Each row is a point on a landscape with many peaks, with its height.
A climber steps from a point to the highest of its 2 nearest points, and stops where none of them is higher. Distance is the straight distance between rows; heights are no part of it.
Segot: -14	-30	11	-8	0	-11	25	24	31	10	6	12	-7	46	18	13	3	20	8	2	-19	-8	1	16  height 564
sive: -10	4	-10	1	2	1	-23	10	-8	17	26	14	14	-3	0	-14	-2	-6	17	0	10	13	-4	4  height 255
funo: -16	3	5	-3	-7	22	-37	-34	-1	-26	1	-23	-9	-26	-11	-8	10	-24	-17	-12	3	-2	20	-18  height 584
mifi: 29	28	-18	13	-11	22	17	-6	-6	-15	-11	6	16	-1	-29	22	11	-2	10	-8	-12	11	23	-18  height 186
Roni: 23	21	11	8	0	-8	28	15	-1	-12	19	8	-7	-11	4	2	-3	9	12	10	-10	21	-6	17  height 154
nud: -24	-22	35	16	4	13	-12	-7	5	20	0	0	0	16	-2	-17	-29	9	-14	18	2	-32	-31	-3  height 557
Gemok: -5	-6	0	-5	3	-12	13	14	6	6	-6	3	-9	10	7	3	-11	8	-9	10	3	-2	0	-9  height 404
Moru: 5	8	0	-30	-2	0	2	-16	-27	-25	29	-24	10	2	1	11	21	-23	29	6	-5	29	11	9  height 242
Dos: 12	24	16	23	-19	18	13	-7	17	-9	-13	10	-20	-17	6	-11	18	7	9	3	-29	22	34	32  height 464
Lufef: -15	-28	28	-21	4	-21	23	17	27	-6	-8	1	-11	34	20	8	7	22	-1	-6	-23	-20	-28	17  height 462
lurak: 9	0	-13	-49	26	-27	0	-9	-24	-14	-14	-5	10	1	5	10	19	-9	-13	-13	6	-9	-21	-18  height 185
Nof: -13	8	23	-32	16	-21	20	13	-10	-13	-7	-1	0	7	-15	19	-4	1	-8	6	-8	-26	-17	-19  height 98
sol: -13	28	-7	3	-9	17	-17	14	-14	12	26	0	20	-13	-16	-3	2	-13	26	-2	7	21	3	5  height 235
gabom: 18	-16	-25	14	4	6	-3	-10	-7	5	0	9	19	23	-7	18	-5	6	7	5	1	-1	16	-25  height 433
Katez: -1	24	-6	-4	-13	24	-8	-16	-4	-21	-18	-17	-6	-24	-14	6	17	-25	-13	-16	0	12	20	-15  height 687
Zudel: 44	-10	-28	-13	11	-17	6	-8	-28	-7	-8	12	13	7	14	11	6	6	-9	0	11	-7	-17	-19  height 195
Lis: 14	6	-12	8	-9	-14	13	3	-1	-6	-13	-7	-18	-23	5	6	-7	-4	-18	-1	10	8	4	-6  height 489
lapug: -10	5	4	33	-11	25	13	12	10	27	-12	0	8	-1	-21	0	-36	17	-6	14	14	-10	-9	-11  height 424
meva: 2	40	9	-3	-20	25	-4	-3	-6	-14	-10	-7	-13	-44	-17	-4	20	-20	-3	-10	-12	20	18	13  height 845
vif: -11	-3	3	-5	-1	-8	18	27	15	10	13	14	-3	20	19	2	1	13	8	4	-2	10	-13	16  height 478
voz: -11	4	1	-43	25	-29	-1	-3	-24	-5	-29	-8	12	-2	-13	14	-2	-6	-18	0	8	-30	-24	-26  height 139
tud: 8	21	41	15	4	5	20	-11	-12	-25	-10	-15	-21	-17	-23	17	-26	4	-15	21	-14	-23	-2	-18  height 75
dige: -12	-27	19	-11	-5	-29	16	11	23	-14	-17	-4	-39	19	34	-3	0	8	-16	-5	-4	-11	-13	14  height 575
puf: 38	-1	-25	33	-12	21	-1	-31	-7	-2	-41	-8	-5	-16	-3	-3	-5	0	-22	-1	9	-6	11	-18  height 39
nakur: 21	-10	-3	-1	8	-31	7	5	-6	0	11	16	-11	-6	29	-22	8	16	-1	8	0	12	-23	27  height 780
sofu: -35	2	8	-16	-10	-8	-20	1	-1	-13	15	-20	-18	-16	7	-1	6	-28	-2	-7	10	12	12	2  height 317
sovo: -38	-2	35	-41	12	-8	8	22	16	-4	22	1	6	33	-3	7	12	-1	13	-10	-23	-19	-19	13  height 597
Dup: -17	-31	28	-1	23	-4	0	-11	12	17	-16	3	8	16	1	-17	-15	25	-14	6	-3	-37	-48	9  height 452
kiru: 9	16	3	16	-16	-4	17	13	17	-7	-7	-9	-35	-25	14	-4	-4	3	-13	-4	-1	13	4	17  height 586
muge: 31	-9	-16	30	-2	0	-20	-31	-15	-7	-15	-4	-6	-18	7	-11	-17	2	-20	10	8	-13	-1	-21  height 69
botab: -5	-2	14	26	-3	23	-13	-20	20	-11	4	1	-8	2	-9	-2	8	5	10	3	-25	-2	42	4  height 314
gobu: -5	4	6	36	0	20	-16	-9	-17	20	-14	-5	8	-7	-30	-1	-36	-3	-12	20	15	-20	-16	-24  height 365
botul: 2	3	-14	31	-18	21	20	34	16	40	-1	18	12	3	-12	0	-28	19	4	1	18	6	-12	-2  height 476
Tev: 27	20	-19	-11	0	14	18	-8	-20	-22	2	-6	18	15	-14	38	12	-9	7	-11	3	4	18	-27  height 169
goli: -17	1	12	17	-8	9	-30	-18	4	-12	-2	-12	-16	-22	-3	-16	-9	-5	-14	1	5	-10	12	-13  height 496
ked: -24	24	28	0	-24	23	17	33	21	3	27	-6	-4	-1	6	13	-6	4	11	-5	-9	14	-14	15  height 99
seli: -45	-15	33	-31	5	-2	1	17	27	-1	0	-7	-6	39	-7	13	-5	-4	4	-5	-20	-34	-13	-1  height 689
vapel: 9	-11	-23	-15	19	-27	4	16	-9	28	-25	19	29	3	-7	-8	-7	19	-9	-5	21	-12	-37	-10  height 278
Fuda: 15	-15	7	5	13	-10	-24	-29	-17	-11	-2	2	-6	-10	6	-12	-17	6	-20	17	0	-23	-10	-21  height 111
zupe: -23	-11	29	25	-11	28	-16	1	26	7	18	2	-7	5	6	-19	-23	11	-3	3	-3	-18	-6	2  height 673
gok: 9	-33	15	-10	29	-26	-18	-35	-13	-13	-15	-1	-7	7	9	-6	-6	1	-21	18	-9	-39	-8	-8  height 176
teto: -10	-15	-15	-20	17	-22	-16	3	-3	16	8	15	18	15	1	-10	8	0	7	-4	4	1	-7	2  height 316
nevot: 16	24	-16	28	-15	24	17	39	10	36	3	15	6	-22	-10	-4	-21	7	4	-8	14	17	-12	17  height 533
potel: 6	35	17	1	-17	7	42	33	9	4	25	-4	3	-5	3	13	-5	8	29	7	-10	29	-10	29  height 118
Vez: -9	-45	-2	-20	33	-34	13	-4	15	11	-18	5	8	33	-3	6	9	18	2	0	-7	-30	-4	5  height 284
nim: 7	-4	-25	-1	-5	-11	-35	-10	-14	8	11	2	-2	-32	24	-31	0	-14	-8	-7	29	20	-19	9  height 442
vil: 4	-37	-31	6	5	-23	-11	-5	7	22	-19	6	1	19	25	-9	-5	10	-14	9	12	-3	6	-4  height 539
guto: 24	-18	-26	-5	-1	-13	-7	-32	-11	-20	5	-18	-15	-1	36	-3	24	-13	0	-1	9	31	17	14  height 106
Zadi: -12	-24	8	-12	18	-8	-6	-17	-3	0	-4	-8	5	28	-15	20	-10	-7	-3	17	-16	-26	11	-22  height 526
zopil: 7	-21	-37	25	-9	-9	-16	6	10	28	-5	10	-1	2	27	-17	-6	8	-5	-5	22	14	8	4  height 634
nebab: 11	11	22	33	-8	18	14	-19	22	-23	-8	12	-17	-2	-4	-4	4	18	9	6	-33	2	37	12  height 378
rogaf: -11	-37	-2	23	-9	7	11	14	40	22	3	11	-6	36	25	2	-10	21	2	7	-7	-2	11	16  height 652
Mazas: 11	-27	9	-28	29	-28	-21	-34	-11	-24	12	0	-6	3	11	-4	17	-5	-11	2	-21	-27	-1	-5  height 286
diza: -6	20	9	-5	-23	15	3	-12	-2	-20	-16	-17	-20	-31	1	0	32	-21	6	-5	-9	35	28	29  height 690
Lub: -38	-18	30	-23	16	-6	-6	1	3	-2	0	-11	-6	31	-21	16	-14	-13	-6	9	-16	-37	4	-18  height 598
Bibes: -39	4	32	-34	11	-12	-13	11	4	-11	34	-6	-8	18	-4	3	8	-19	14	-3	-18	-9	4	8  height 516
Zifo: -16	7	5	-31	-2	2	-14	-16	-15	-29	21	-25	-9	-15	0	10	24	-33	1	-5	5	22	10	0  height 279
nizen: -1	12	7	12	-19	24	-8	-12	3	-3	-5	-3	-6	-18	5	-16	22	-9	28	4	-14	31	34	38  height 568
Veb: 26	8	-29	25	-17	20	-4	-12	1	-1	-21	6	0	-11	5	-5	18	-4	3	-10	0	25	25	8  height 686
fot: 23	-9	-43	8	-11	-15	-18	-2	-12	13	-10	5	2	-18	19	-15	-3	-5	-17	-9	32	18	-14	-8  height 532
zakik: -23	4	3	-4	-11	-6	-31	1	-3	3	16	-11	-16	-32	21	-28	-2	-18	-9	-7	24	19	-9	13  height 367
neruk: 14	-24	-16	1	8	7	-16	-34	-2	-5	8	-10	13	25	-2	14	2	-10	-4	6	-7	-18	25	-22  height 453
sevok: 9	36	-18	10	-13	19	17	36	7	26	-5	-3	-4	-34	-15	5	-12	-11	-3	-16	9	20	-4	14  height 596
rolo: 10	-20	-6	-20	16	-36	-12	-10	-11	-10	8	4	-13	-4	27	-21	18	0	-2	3	-2	9	-9	20  height 469
mure: -32	15	4	-42	7	-17	16	32	-2	6	-3	-1	8	16	-16	19	1	-11	-1	-3	5	-4	-10	-20  height 74
raleb: -6	38	-4	1	-19	20	6	18	0	13	-7	-13	-8	-45	-11	-6	9	-20	6	-10	4	30	8	26  height 685
mis: 2	8	-18	31	-15	27	-19	-2	9	15	-7	7	7	-18	-6	-17	6	2	8	-8	6	13	22	8  height 571
Refig: -12	8	-19	0	-7	10	-9	4	-12	14	-10	-7	22	5	-23	13	-18	-12	-2	0	22	-4	1	-36  height 292
bek: -1	-21	-24	34	-8	2	6	12	27	28	-3	12	-2	22	20	-2	-1	18	11	2	9	16	28	16  height 750
Nila: -18	31	-5	8	-11	24	-4	25	0	17	4	-2	18	-16	-32	2	-16	-9	7	-4	10	2	1	-19  height 266
Gir: -28	29	-8	-33	-6	-15	18	34	-5	2	-5	-16	-8	-7	-13	27	0	-26	-10	-9	12	11	-5	-16  height 64
seser: 6	0	24	-1	-11	-21	29	13	17	-23	-5	-8	-46	-10	26	0	-12	5	-22	1	-4	-7	-10	9  height 784
Ruz: -19	-3	3	8	9	2	-8	-2	-23	24	-19	1	22	14	-26	13	-28	-6	-8	17	19	-19	-23	-30  height 322
zovek: 39	3	-38	20	-15	22	1	-17	-16	-7	-1	0	15	4	4	-3	23	-9	17	-14	11	25	17	7  height 583
rodo: 3	14	8	26	-3	31	-13	-9	4	-7	26	13	18	-1	-21	-6	10	7	35	2	-24	7	34	9  height 256
Nugop: 42	-9	-35	24	-3	15	-6	-13	-18	-1	10	15	26	11	1	2	3	3	9	-9	11	7	8	-15  height 493
Dobal: 16	-9	3	-8	23	-23	16	16	2	10	6	25	11	2	12	-21	5	31	2	-3	0	-5	-38	18  height 466
Piru: -49	21	20	-3	-20	23	5	29	25	3	14	-14	-4	13	-9	16	2	-10	18	-9	-4	7	19	3  height 86
mori: 30	-7	-26	-8	5	-10	-3	-20	-19	-19	4	-5	-4	0	22	4	17	-10	-6	-1	12	15	1	-7  height 144
Susu: -17	10	26	37	-20	41	-22	5	26	10	17	5	-6	-14	7	-28	-6	12	8	-6	-5	-1	13	15  height 567
fopu: 24	14	20	-2	11	-11	31	-16	-18	-38	-2	-5	-14	-7	-14	30	-10	8	-7	16	-18	-13	10	-25  height 114
Damir: -4	-9	-8	-39	36	-35	4	4	-9	2	-3	3	18	12	-9	5	21	7	8	-10	-1	-12	-18	1  height 248
biga: -4	21	5	35	-19	35	-15	15	10	22	15	10	10	-20	0	-28	-1	6	17	-8	9	15	5	25  height 477
dafi: -3	-14	-1	-12	24	-12	13	14	4	24	-6	20	28	9	-13	-16	-5	34	-1	-8	13	-21	-46	5  height 335
Vaz: 38	16	0	-12	9	2	18	-25	-20	-36	10	-1	7	10	-2	33	7	-1	1	0	-7	-2	11	-25  height 150
mapo: 20	25	-10	23	-9	27	-2	-6	-9	-9	11	13	27	-3	-25	1	13	4	24	-5	-15	17	22	0  height 215
popim: -11	-14	18	-32	18	-22	-24	-10	-2	-21	23	-4	-11	9	1	0	15	-19	-2	0	-16	-14	7	-1  height 415
tos: 35	-21	-31	4	10	-19	5	-2	-22	15	-20	24	16	7	5	-2	-11	19	-9	9	12	-10	-18	-12  height 234
Mip: -30	-35	8	-15	23	-24	9	-1	14	21	-27	-7	9	23	-1	-8	-8	18	-14	-6	7	-34	-32	7  height 366
Lak: 13	13	3	-15	1	-11	10	-1	-22	-13	27	-2	1	-5	5	4	11	-6	25	12	-6	23	3	12  height 205

Call two points neighbours if one is among the 2 nearest of the other. Go from one point of each pair to the other, from neighbour to neighbour, staying as high as possible. Name the lowest point that can't be avoided.
bek and seser: Lufef
seli and meva: sol
zupe and seli: gabom
zupe and Veb: biga
teto and zupe: Damir

Where does a climber stop that starts at each point below?
Vaz: meva
mori: nakur
muge: seli
Ruz: meva
mure: teto
